A landscape with many valleys, sampled at points; each row gives a point and its height.
A ball rolls from a point to the lowest of its 5 nearest points, and stops where none of them is lower. Distance is the straight distance between rows; heights are no part of it.
J466: 138 129 129 122 116 130 149 165 156 116 103 69 121 160 116 136 127 162 103 151 105 149  h=3.2
J957: 141 112 178 97 99 137 191 185 81 112 133 60 176 107 96 142 80 133 152 118 143 146  h=20.1
J954: 103 138 92 141 158 94 66 80 112 126 121 166 97 111 128 158 196 119 121 148 114 104  h=9.6
J664: 118 125 156 92 126 113 164 151 119 123 154 112 109 55 108 159 88 160 146 159 77 141  h=61.9
J497: 193 137 105 143 130 142 114 89 153 142 120 142 157 184 122 79 140 74 128 63 145 110  h=39.2
J212: 138 138 159 100 114 170 157 136 79 158 144 177 191 114 123 90 87 90 135 124 159 151  h=49.6
J174: 183 141 126 103 133 127 130 137 137 141 116 106 141 164 106 107 115 147 120 110 110 141  h=43.0
J96: 142 115 105 82 177 109 158 116 115 138 108 94 152 174 146 140 118 80 168 112 160 115  h=10.2
J694: 124 163 126 173 99 129 113 141 155 135 157 128 75 150 112 136 133 204 89 164 113 154  h=21.1
J936: 156 141 137 111 147 117 116 132 124 132 131 136 110 123 124 141 129 151 121 143 105 148  h=33.0
J669: 176 133 195 133 105 145 168 149 108 138 164 129 173 94 97 92 79 118 138 103 131 156  h=40.2
J264: 147 112 98 113 152 119 136 94 112 133 106 136 155 160 150 112 154 79 144 94 138 111  h=19.8
J204: 137 98 151 65 154 155 164 130 83 129 112 123 168 145 140 133 104 62 170 141 200 143  h=24.6
J443: 134 117 143 68 148 138 137 136 106 146 124 135 151 134 137 127 124 90 154 116 125 157  h=25.3
J155: 90 125 141 111 154 122 156 148 152 136 111 92 63 95 132 175 99 157 159 160 85 116  h=32.2
J113: 161 187 126 173 114 134 83 142 141 135 142 108 95 176 133 117 161 189 86 136 124 135  h=30.2
J636: 55 107 131 139 182 76 120 71 131 100 107 117 123 123 140 159 206 94 135 154 126 54  h=10.1
J837: 80 130 129 97 158 115 85 117 98 140 133 167 89 80 140 159 139 137 154 163 86 118  h=19.0
J398: 96 108 92 158 112 149 75 116 114 139 112 189 150 75 144 118 168 110 112 119 121 119  h=18.8
J656: 46 112 155 173 89 121 175 146 144 57 120 58 63 138 110 173 92 124 133 160 75 135  h=53.9
J808: 182 142 184 180 105 145 138 154 158 133 159 133 164 120 101 94 77 137 105 79 120 149  h=41.0
J64: 138 110 112 100 176 90 146 105 129 136 103 94 139 161 145 160 153 102 166 115 135 98  h=9.9
J184: 213 153 137 161 132 150 110 135 180 131 127 131 145 168 115 74 104 138 95 93 133 127  h=56.1
J712: 111 111 95 92 66 144 164 130 91 129 87 162 177 101 185 85 181 98 132 99 196 86  h=44.1
J511: 133 112 180 156 131 161 109 123 143 140 177 188 179 72 116 97 76 116 113 115 129 148  h=33.1
J870: 82 173 120 204 97 151 125 143 141 111 152 94 66 200 145 115 148 187 85 170 141 170  h=40.5
J648: 128 163 109 130 148 93 85 109 116 129 133 119 74 158 134 161 192 180 107 166 115 108  h=7.4
J830: 94 112 109 92 128 145 131 116 89 142 93 148 154 113 168 152 154 75 134 116 149 111  h=25.9
J981: 141 119 88 113 175 84 125 95 129 139 117 113 148 174 134 136 174 101 146 113 134 101  h=12.3
J293: 90 93 151 151 82 128 177 172 140 86 92 51 115 124 88 168 88 128 120 124 80 154  h=57.7
J284: 97 168 127 204 78 138 130 147 161 120 182 115 87 133 95 125 122 195 81 154 103 152  h=33.8
J169: 132 128 152 139 124 140 98 124 114 157 178 180 112 64 96 121 108 144 128 145 87 153  h=24.0
J728: 137 129 126 130 119 167 120 129 126 148 130 191 157 111 136 86 105 76 112 99 148 138  h=34.8
J360: 108 130 120 98 94 165 127 128 83 147 122 183 173 97 168 110 104 82 123 111 191 125  h=47.0
J230: 96 139 108 176 142 116 39 87 101 136 166 190 85 95 127 148 159 157 118 157 111 122  h=11.8
J479: 142 159 112 165 144 108 86 100 111 133 154 116 78 180 149 148 204 184 113 136 129 94  h=9.7
J831: 163 114 123 97 150 133 138 122 110 148 100 135 161 145 128 106 124 64 146 103 160 142  h=25.2
J17: 182 81 103 99 133 115 147 151 150 103 64 57 149 202 136 119 100 148 153 118 151 138  h=6.7
J365: 115 125 148 105 133 120 149 161 151 104 87 65 81 137 112 162 96 170 121 151 111 145  h=11.3
J545: 73 95 118 126 101 156 105 126 116 148 143 203 182 66 153 112 100 109 124 137 125 160  h=33.4
J740: 117 144 124 101 136 109 145 144 135 123 137 109 77 90 103 152 111 179 146 163 73 150  h=45.0
J991: 120 133 148 137 83 124 151 162 138 102 157 124 83 98 88 141 121 194 115 144 69 170  h=41.7
J246: 128 160 123 146 118 131 129 141 164 114 127 89 78 156 108 145 146 185 100 153 112 157  h=11.4
J770: 79 106 107 76 145 136 146 122 79 147 96 137 172 112 164 167 119 64 155 128 163 126  h=35.4
J432: 160 108 142 86 129 126 167 164 123 114 89 72 140 139 100 134 94 155 151 139 131 146  h=11.9
J253: 97 115 131 120 186 78 129 100 150 125 99 92 100 133 133 188 149 112 159 138 123 57  h=7.7
J576: 90 91 151 150 76 195 118 134 139 140 154 213 197 58 175 91 61 104 108 123 178 143  h=48.5
J54: 171 94 133 84 163 122 152 136 130 130 96 75 149 172 132 126 105 107 171 117 154 130  h=7.9
J856: 90 112 141 107 77 191 142 134 68 156 147 206 183 95 143 102 74 89 122 159 157 140  h=43.3
J52: 165 178 112 175 158 125 68 95 140 135 157 151 105 171 129 108 179 128 109 110 136 87  h=25.0
J335: 130 131 147 100 96 117 173 167 121 113 131 75 117 104 99 157 100 149 130 127 73 167  h=37.3
J665: 151 149 161 184 91 128 145 153 170 140 178 126 123 98 88 123 108 191 87 124 84 152  h=33.3
J368: 172 153 120 131 153 92 88 110 122 135 123 136 111 159 124 132 158 139 120 122 106 111  h=18.1
J188: 157 135 105 125 177 85 118 108 153 130 116 78 94 180 149 158 165 148 141 113 130 86  h=8.5
J668: 123 143 127 132 173 83 115 113 117 121 122 121 56 118 141 179 150 146 149 157 103 88  h=4.1
J461: 192 86 132 96 128 136 169 164 137 114 96 68 157 184 104 105 105 136 153 116 152 144  h=8.0
J159: 122 150 115 112 157 101 141 127 163 123 99 79 66 157 152 183 156 177 140 145 132 89  h=7.3
J412: 115 128 124 120 133 145 104 128 127 153 142 189 172 93 133 108 114 91 132 130 115 141  h=23.7
J867: 142 116 121 80 141 142 168 107 100 137 99 126 165 172 158 111 123 59 175 118 184 115  h=16.0
J915: 176 141 156 119 141 157 139 138 130 149 124 143 163 130 103 75 99 105 127 95 151 139  h=26.5
J976: 95 117 88 151 145 98 124 116 172 101 94 52 67 205 159 169 133 168 126 173 145 114  h=8.8
J372: 186 158 140 163 107 147 110 166 177 128 131 108 142 160 98 98 120 166 97 99 126 143  h=48.9
J582: 59 109 124 87 184 113 133 128 112 151 121 129 106 94 158 186 130 70 162 149 121 92  h=28.2
J421: 96 92 80 98 100 136 176 120 90 105 84 144 166 103 188 117 167 83 137 99 199 90  h=37.0
J601: 105 120 168 71 132 147 164 147 69 135 150 120 170 79 120 140 73 106 147 147 134 143  h=33.2
J816: 130 124 93 168 99 140 102 106 149 138 105 201 161 110 150 73 152 75 115 67 160 99  h=20.7
J376: 99 106 162 76 145 145 168 166 100 133 151 98 123 82 119 156 76 128 171 147 115 125  h=43.7
J256: 144 140 135 167 135 162 103 122 157 141 127 195 157 115 154 74 97 74 106 62 156 128  h=33.7
J938: 133 175 117 173 139 123 67 124 128 128 170 146 63 135 128 146 156 194 97 150 132 119  h=10.0
J375: 98 113 129 99 143 112 108 108 109 121 170 169 56 60 121 145 103 170 158 188 68 138  h=28.6
J258: 117 122 111 161 139 116 68 89 114 126 187 206 66 65 113 132 125 176 132 173 89 135  h=15.3
J86: 76 143 143 166 82 109 149 147 152 79 119 71 86 128 99 141 106 162 99 155 88 156  h=46.7
J295: 93 152 139 183 68 139 135 144 158 97 161 108 61 121 99 140 138 201 92 169 85 163  h=32.6
J635: 76 131 92 191 163 104 65 80 89 99 137 168 91 119 112 124 205 134 97 151 134 83  h=11.5
J356: 194 148 97 151 144 131 99 116 164 132 131 99 131 201 128 101 149 146 119 114 135 101  h=45.9
J756: 179 143 120 141 144 122 96 110 151 148 117 149 141 178 131 100 167 91 111 82 140 99  h=44.7
J604: 155 103 158 113 88 133 182 174 107 110 107 51 167 130 99 129 95 141 130 112 130 162  h=13.3
J996: 193 104 87 119 139 108 139 83 139 121 115 115 150 202 128 100 133 97 150 76 155 113  h=27.6
J631: 117 111 85 163 102 134 126 109 153 110 94 178 173 110 160 60 189 93 119 49 192 73  h=16.3
J312: 125 148 129 86 153 103 93 121 117 142 136 142 91 105 143 150 134 126 129 144 94 141  h=19.2
J354: 116 124 138 78 159 128 148 135 113 146 118 109 124 114 127 157 102 119 152 140 119 127  h=28.7
J682: 132 125 141 152 76 118 145 171 150 119 136 71 148 134 85 126 109 162 104 114 97 178  h=13.0
J789: 157 130 130 112 146 127 122 121 123 151 137 173 141 134 124 101 120 101 125 117 129 137  h=23.8
J283: 141 117 197 165 114 150 130 133 162 134 171 166 192 60 114 91 57 106 129 87 132 152  h=35.0
J95: 119 132 104 121 97 148 123 108 108 142 92 185 170 124 160 104 155 66 126 87 151 124  h=32.8
J586: 129 152 140 176 132 131 75 121 139 126 182 170 74 83 108 132 128 182 109 149 115 139  h=13.9
J201: 102 131 114 82 96 191 163 134 71 121 113 157 178 120 170 139 105 77 135 142 218 109  h=61.2
J720: 92 81 85 101 127 122 190 120 124 105 79 125 192 123 166 119 196 77 144 115 190 80  h=41.9
J299: 161 155 147 147 124 133 103 151 159 132 156 112 139 121 107 111 127 159 113 130 114 149  h=35.7
J978: 88 105 91 158 121 111 113 118 140 118 95 166 162 97 147 86 208 89 101 102 137 94  h=5.4
J556: 174 123 112 100 143 138 154 98 126 135 107 125 162 193 134 88 127 64 167 89 169 126  h=25.1
J210: 66 152 147 221 35 130 141 128 140 88 196 100 92 139 89 149 130 159 79 145 86 158  h=47.7
J127: 140 118 122 123 131 112 152 153 166 106 81 44 118 191 130 148 115 156 125 146 124 137  h=5.8
J919: 141 142 148 114 107 122 137 157 144 135 126 105 105 122 96 131 116 167 111 136 92 158  h=18.3
J966: 110 113 104 77 137 148 154 109 91 126 98 137 176 146 160 118 134 61 151 127 185 113  h=23.9
J829: 145 144 147 143 147 147 71 114 133 156 161 187 138 101 117 114 113 127 124 121 103 137  h=23.6
J803: 155 134 86 132 140 91 110 111 173 99 103 57 100 225 151 148 159 174 124 143 142 106  h=7.8
J408: 106 139 142 190 78 106 129 145 146 106 185 139 70 83 90 136 120 216 108 157 78 154  h=11.7
J551: 118 134 150 132 127 127 96 114 122 129 175 159 80 60 113 144 121 171 136 169 75 151  h=31.6
J555: 108 122 109 121 167 96 111 89 120 137 109 144 137 137 144 144 194 74 133 129 137 104  h=14.7
J918: 121 98 136 87 182 114 149 119 119 139 111 101 145 148 147 169 124 90 167 125 138 98  h=12.5
J902: 156 131 153 104 135 133 125 143 114 163 142 157 153 93 107 106 106 125 120 123 111 156  h=4.2

Where does a ball stop that starts at each point below?
J551: J668
J375: J668
J996: J668
J96: J466

Call two points neighbours if one is among the 5 nearest of the other. Go from one point of each pair to the other, from neighbour to neighbour, staying as low as possible. Name the highest point that can't be avoided.
J408 / J902: J412
J466 / J668: J803
J668 / J408: J694
J978 / J668: J555
